Each row is a point on a landscape with many valleys, with its height.
A ball rolls from a point to whichever of its 2 nearest points has the largest drop for the distance, and stops where none of them is lower. Distance is the straight distance between rows; heights are no part of it.
j676 h=4.44: [ 11  13  -9  -6  -4 -18 -11 -11 -23 -14  -7  20 -10 -14  -6 -12   5  19
  17  19]
j758 h=5.49: [-16  -8  28  -7 -39  13 -33   4  15   7   3  -1   7  -3 -20   0  -6  16
   4 -29]
j792 h=6.30: [  2 -34   7  11   3  10 -26  20  21  32  -4  27  -1 -19  17 -16 -19   1
  22 -40]
j115 h=7.14: [-21   7   1 -14 -22  27   4  -7  -1  17   1  18  24   8  -8   2   1   4
   0 -34]
j923 h=4.32: [-15  -1 -19 -14 -14 -14  22 -22  22  29  26   8  14  10   5   7  -8 -18
  27 -23]
j57 h=6.53: [ -6  26 -12  12   2  35   3  21  -4   6 -41 -13   2  13  14   5  -5  10
  -9 -14]
j855 h=6.64: [-19  24 -17  -3  -4   2 -12  12   2  -6 -30 -19  -3   5  32  14  -8   9
  -4   1]
j280 h=1.81: [ 30   4  26   6  12 -15  17  18 -16  -9   6  -1 -15 -26 -28   8  11 -14
   2  -5]
j315 h=2.22: [  6 -22   4  -2  17  -9 -16 -37   9  -6  20  23  -9  -6  -2 -22   7   1
 -10  31]
j5 h=4.48: [ 12  -3   2  26  13  21   9  22 -13  31  -5  16  11  -6  11 -25  -5   1
  20 -22]
j26 h=4.86: [-23  -1  10 -19 -13 -11 -17   2   5 -16  -7 -10   7  -5 -12   5   4 -11
  20  -3]
j467 h=4.03: [-13  -3 -16 -28   1  12  23   2  21  33   7  19   8  20 -18   5 -10 -17
  22 -14]
j381 h=7.23: [  4   4  20   2 -24  20  -6 -28 -14 -14   9   1  29   1 -40 -16  13   3
 -12  -1]
j597 h=2.11: [ 30  -2 -16  16  10  -9 -18  13   8 -25  -8 -11 -23 -12 -11  -6  -6   2
 -16   7]
j220 h=5.81: [  1 -22  24  25  -3   7 -10  10  17  34  14  -1  -4 -10 -22  18 -34 -31
  13 -40]
j580 h=3.59: [  0  -4   5 -19  25  15  -7  13  30  -3 -30 -14  -5  10  12 -11 -11 -17
  -2   9]
j17 h=4.52: [-28  -5   0 -12 -14 -18   7 -25  12   2  33  -8  27  12  -7  -2   3 -20
  16 -10]
j582 h=2.86: [  4 -10  43  -4  17  26 -12  15  10  10 -23  -3   4  -8   3 -18  -5  -8
   4 -20]
j861 h=4.90: [  8  -2  -3  43  -5   7  29  21  -1  22  10  -6   4 -13   0   6   1 -18
   5 -42]
j8 h=4.29: [ 18  22 -34 -12   3  -7  29   6  10  -9  11 -11 -10  27 -18  11   5 -21
 -16  34]
j857 h=2.52: [ -7  20 -35  -2   3  -9   8 -21 -23 -17 -11 -18   3  18   7  22  -6   0
   0  45]
j814 h=6.74: [-24  14 -39   4 -15 -10  -9  16   9   5 -12 -20  -4   5  36  27 -17   0
   3 -17]
j333 h=5.07: [-23  -1  27 -19  -6 -15  -1  -5 -12 -30   2 -10  10   1  -8   3  25  11
  13   9]
j982 h=2.39: [  7   5  49 -10  -1  27 -16   4   2   3 -29  -2  -4  -5  -7 -11  10   9
   3 -10]
j123 h=5.70: [-15 -24  21  13 -27   2 -33   7  18  16  11  -6  -6  -7 -41  20 -30 -21
   9 -34]
j648 h=4.41: [  3  -1   6 -46   4 -35   8   2 -14 -14  21  15  -6   1   2   1   9  14
   0  30]
j704 h=7.19: [-12  17  19  -1 -19  27   7 -10 -17   6  -5   3  23   0 -31   1  10   3
   4 -22]
j801 h=6.14: [ 18  15 -24 -28   9  -4  -1   1   7  16  -1   2   5  14  33  -1 -24 -13
 -19  14]
j708 h=3.78: [ 14  -7  -4 -26   4 -19  -4   9  -9 -29  13  16 -20   0 -26  -3  14  33
 -12  48]
j325 h=5.16: [  8   1  -7  30 -20   4   0 -10  10  -7  23 -25   8  -7 -36  12  -4 -20
 -22 -27]
j130 h=5.15: [ 25   4  -7  31  -5  -2  17 -19   1 -10  26 -23  -4  -5 -42   8   4 -25
 -15  -4]
j384 h=6.55: [ -5 -16  -5  11   5  20 -23  -4  16  29 -12  18   6  -4   7 -21 -20 -11
  39 -24]
j891 h=3.19: [-12  13  -3 -23 -42  21 -15  18   6  -3  -2  -1   7  16 -29  -3  -6  43
  -1   4]
j448 h=0.76: [ 10  -5  15  -3  18 -17  13  12 -24 -26  -1  -2 -26 -10 -38  11  20  -2
   1  22]
j753 h=3.89: [ 17   3   4  -2  22  -5  13   4 -13  25   9  26  14  -9  30 -32   1  -1
  14  -9]
j298 h=6.42: [  8  30   8  -9   3  24   9   4 -16   6 -40   2   5   7  25 -10  -1  15
  -8   9]
j925 h=1.10: [ 37 -12 -14  23  24  -5 -10 -23   2  -3  13  22  -6 -21   2 -25  -2  -3
  -9   9]
j590 h=6.02: [ 14   4  -4 -19  23 -11   3   9  -3   9  -7  -1  -4   8  47  -9  -9  -2
 -31  27]
j850 h=3.18: [  9  -7   9  29  27   1 -10  -6 -18 -12 -29   2   3 -10  30 -20   7  10
  31  18]
j411 h=7.01: [-14  -2 -20  25  -6  32  13   4   4  22 -14  10  11   7   9  19  -8  12
   4 -44]
j207 h=5.65: [  1 -11  22 -10  31 -13  16   6  11  -7   3  -7   2  -4  23  -9  11 -12
  -9  -7]
j107 h=2.56: [ -6  17  15 -16 -37  19 -17  25   3   0 -22  -7 -16   3  -8   5   8  35
  -1 -16]
j760 h=4.08: [  6  20 -31 -20  19  -1  25  17  16  -4 -19  -8 -11  25  -6   8 -10 -25
   4  26]
j993 h=4.76: [ -8   1  11 -43 -21 -14 -10  -6 -14 -14  21   3  15  19  -9  -2   5  24
  -7  35]
j892 h=4.97: [-21  17  12 -41 -25  -7 -13 -12 -30  -4   0 -11  11  17  23   9  -2  15
 -10  33]
j628 h=3.81: [ 23  -3   2  25  17  -9 -16  -8 -19 -26 -20   5 -25 -32   2 -11  10  13
  21  12]
j663 h=5.61: [-31 -29  26   3 -33  10 -25  11  21  11   5  -7   0  -1 -29  28 -15   3
  -4 -40]
j837 h=4.74: [ 15 -10 -30   3  10 -37  22 -10  10 -23  36  -3 -27   4 -13   6  14  -1
 -33  38]
j438 h=6.93: [-21 -10 -22  30  -1   5  24  14  10  27  -2  -2  12  10  41  17  -6   3
  15 -45]
j237 h=1.66: [ -6  -5  -2   4  -2 -29   3  12   3   9  10   4   7 -16  40  -6   0  -4
  18 -18]
j230 h=5.24: [ -7  15  -8  17 -29   9 -22 -12   1 -13   8 -18  15  -6 -12  -2   4   4
 -20 -25]
j212 h=1.07: [ 33 -19   6  24  32  -4 -16  -4   5 -11   0   2 -24 -23  -9 -18  -4 -12
 -22  13]
j327 h=6.01: [  7 -33  11  28   1   5 -10  22  13  31   7  13  -8 -21   4  11 -17  -5
  22 -47]
j318 h=2.80: [  5   9 -21   8   9  -7  -3 -31 -24  -8  -7 -12  -4   8  41   8  -3   1
 -16  33]
j618 h=3.05: [ -9  -5 -11  14  25 -10  11 -28 -10 -11   0  -6 -18   3  32  11   5   6
 -39  36]
j859 h=7.33: [  2   2  -6  -4  -9   0  -3 -16 -15 -24   7   4  -3  10  -2   0  14  23
 -44  33]
j775 h=3.47: [ -6  11 -11 -29 -26  15  -9   6   3  -3  -2   5  17  19 -37  -5  -8   8
  -3  11]
j483 h=7.27: [  3   9   1  -9 -14  14  -3 -22 -18 -27   0   8  11   3 -19  -8  14  19
 -22  16]
j770 h=4.65: [-39   1  -9 -14 -21 -17 -11 -15   7  -7  14 -13  28  16   7   8  -5  -7
  23  -3]
j594 h=5.35: [-17   0  -5   9 -32   4 -36  -3  13  -8  -9 -10   6  -6   3   1  -4  18
   3 -32]
j900 h=6.29: [  0  26   0 -36  -6  21  -1  -1 -10  27 -18   8  10  16  41  -8 -14   3
 -18  13]
j394 h=4.49: [ 10   5 -43   3  14 -20  31 -24   7 -10  18 -13 -30  16  -2  20   6 -13
 -23  51]
j665 h=5.04: [ 13  10 -13  29  -5  -8  16   8   7   5  17 -18  -3 -16 -11   8   5 -15
 -14 -41]
j679 h=5.84: [ 17  -5  16 -13  40  -1  17  11   3   5   4  10   6   5  37 -17   3  -4
 -27   9]
j719 h=5.26: [-19 -28  30  -5   4 -17  -5  -4   3 -37  10 -18  -7  -2 -26  10  20   2
   7  27]
j975 h=2.55: [ 37  -6  19  -1  13 -17  17   2  -2  12  23   7 -16 -24 -31  -8   2 -22
  13  -7]
j117 h=1.68: [ -3   9  -6   6  -3 -26   8   6 -19 -33   8 -10 -12 -10 -28  15  20   4
  12  18]
j556 h=7.08: [-23  -9   8   3  -2  28  11   2   8  23   0  16  17  10   3  12  -4  -3
   9 -46]
j75 h=3.08: [ 16  -3  -3  -7  -9 -22 -21  19   1 -31   5  -6 -17  -5 -22 -11   8  28
 -13  27]
j481 h=6.82: [-27   2 -40   7  -8  -3   8   9  11  21  -9   1   1  15  42  35 -22   7
  12 -26]
j764 h=3.87: [ -1   0  -4 -22  26   5  11   5  21 -15 -18 -10  -1  18  -2   1   0 -27
  -1  32]
j253 h=3.25: [-13  -7  23  -3  17  31  -6  12  31  15 -27 -17  16   7   7 -10  -9 -27
  -4 -22]
j573 h=2.76: [ -3 -14  12  -9  18   9   1 -43  -9   7   8  31  -1   7  16  -9   8  -1
 -23  42]
j87 h=4.73: [ 14  -1  16  38  -1  25  12  20 -16  33  -5   1  12  -8   2  -8  -8   0
  -2 -40]
j38 h=0.80: [ -4   1 -11  21  -6 -19  -8  14  -6  -1  -8   3  -2 -23  19   0  -2   3
  35 -24]
j735 h=3.26: [ 36  -9   9   7  20  -9  18   4   4  21  18  18  -1 -20  -3 -26   4 -15
  13 -13]
j430 h=5.45: [ -8 -28  29  10  31 -18   7  -5   5 -25   3 -12  -8 -11   4   5  19 -17
   6  10]
j870 h=2.35: [ -4   9   5  32   1   1  -5  11 -29   2 -19   3  15 -11  25 -14   8  17
  47  -7]
j114 h=1.51: [ 17  24  26 -13 -11  21 -18   8  -7 -14 -29  -7 -17  -4   3  -6  15  34
  10   7]
j337 h=3.74: [-10  15 -10 -32 -10  16  13  -3  -3  15   6  25  18  20 -29  -4  -2 -12
  20   9]
j281 h=2.89: [  0   0  -3 -20   5 -19  13  18   5  29  10  24   4  -5  34  -6  -7   0
   4 -23]
j632 h=5.00: [ 17  -4 -26  21  -4 -23  14 -17   9 -26  31 -24 -14   6 -36   7  13  -8
 -11  22]
j236 h=3.15: [-18 -17  -1  19  25   6   9 -33 -13  12  12  24 -19  -4  26  -1  13   7
 -46  41]
j605 h=2.24: [-11  18 -23   4  -4 -16   7  -7 -25 -33 -10 -17  -9  12 -13  22   8  11
  12  37]

Where does a ball stop that starts at each point below?
j770 | j114
j236 | j212
j438 | j114
j618 | j448
j801 | j114
j130 | j114
j892 | j212
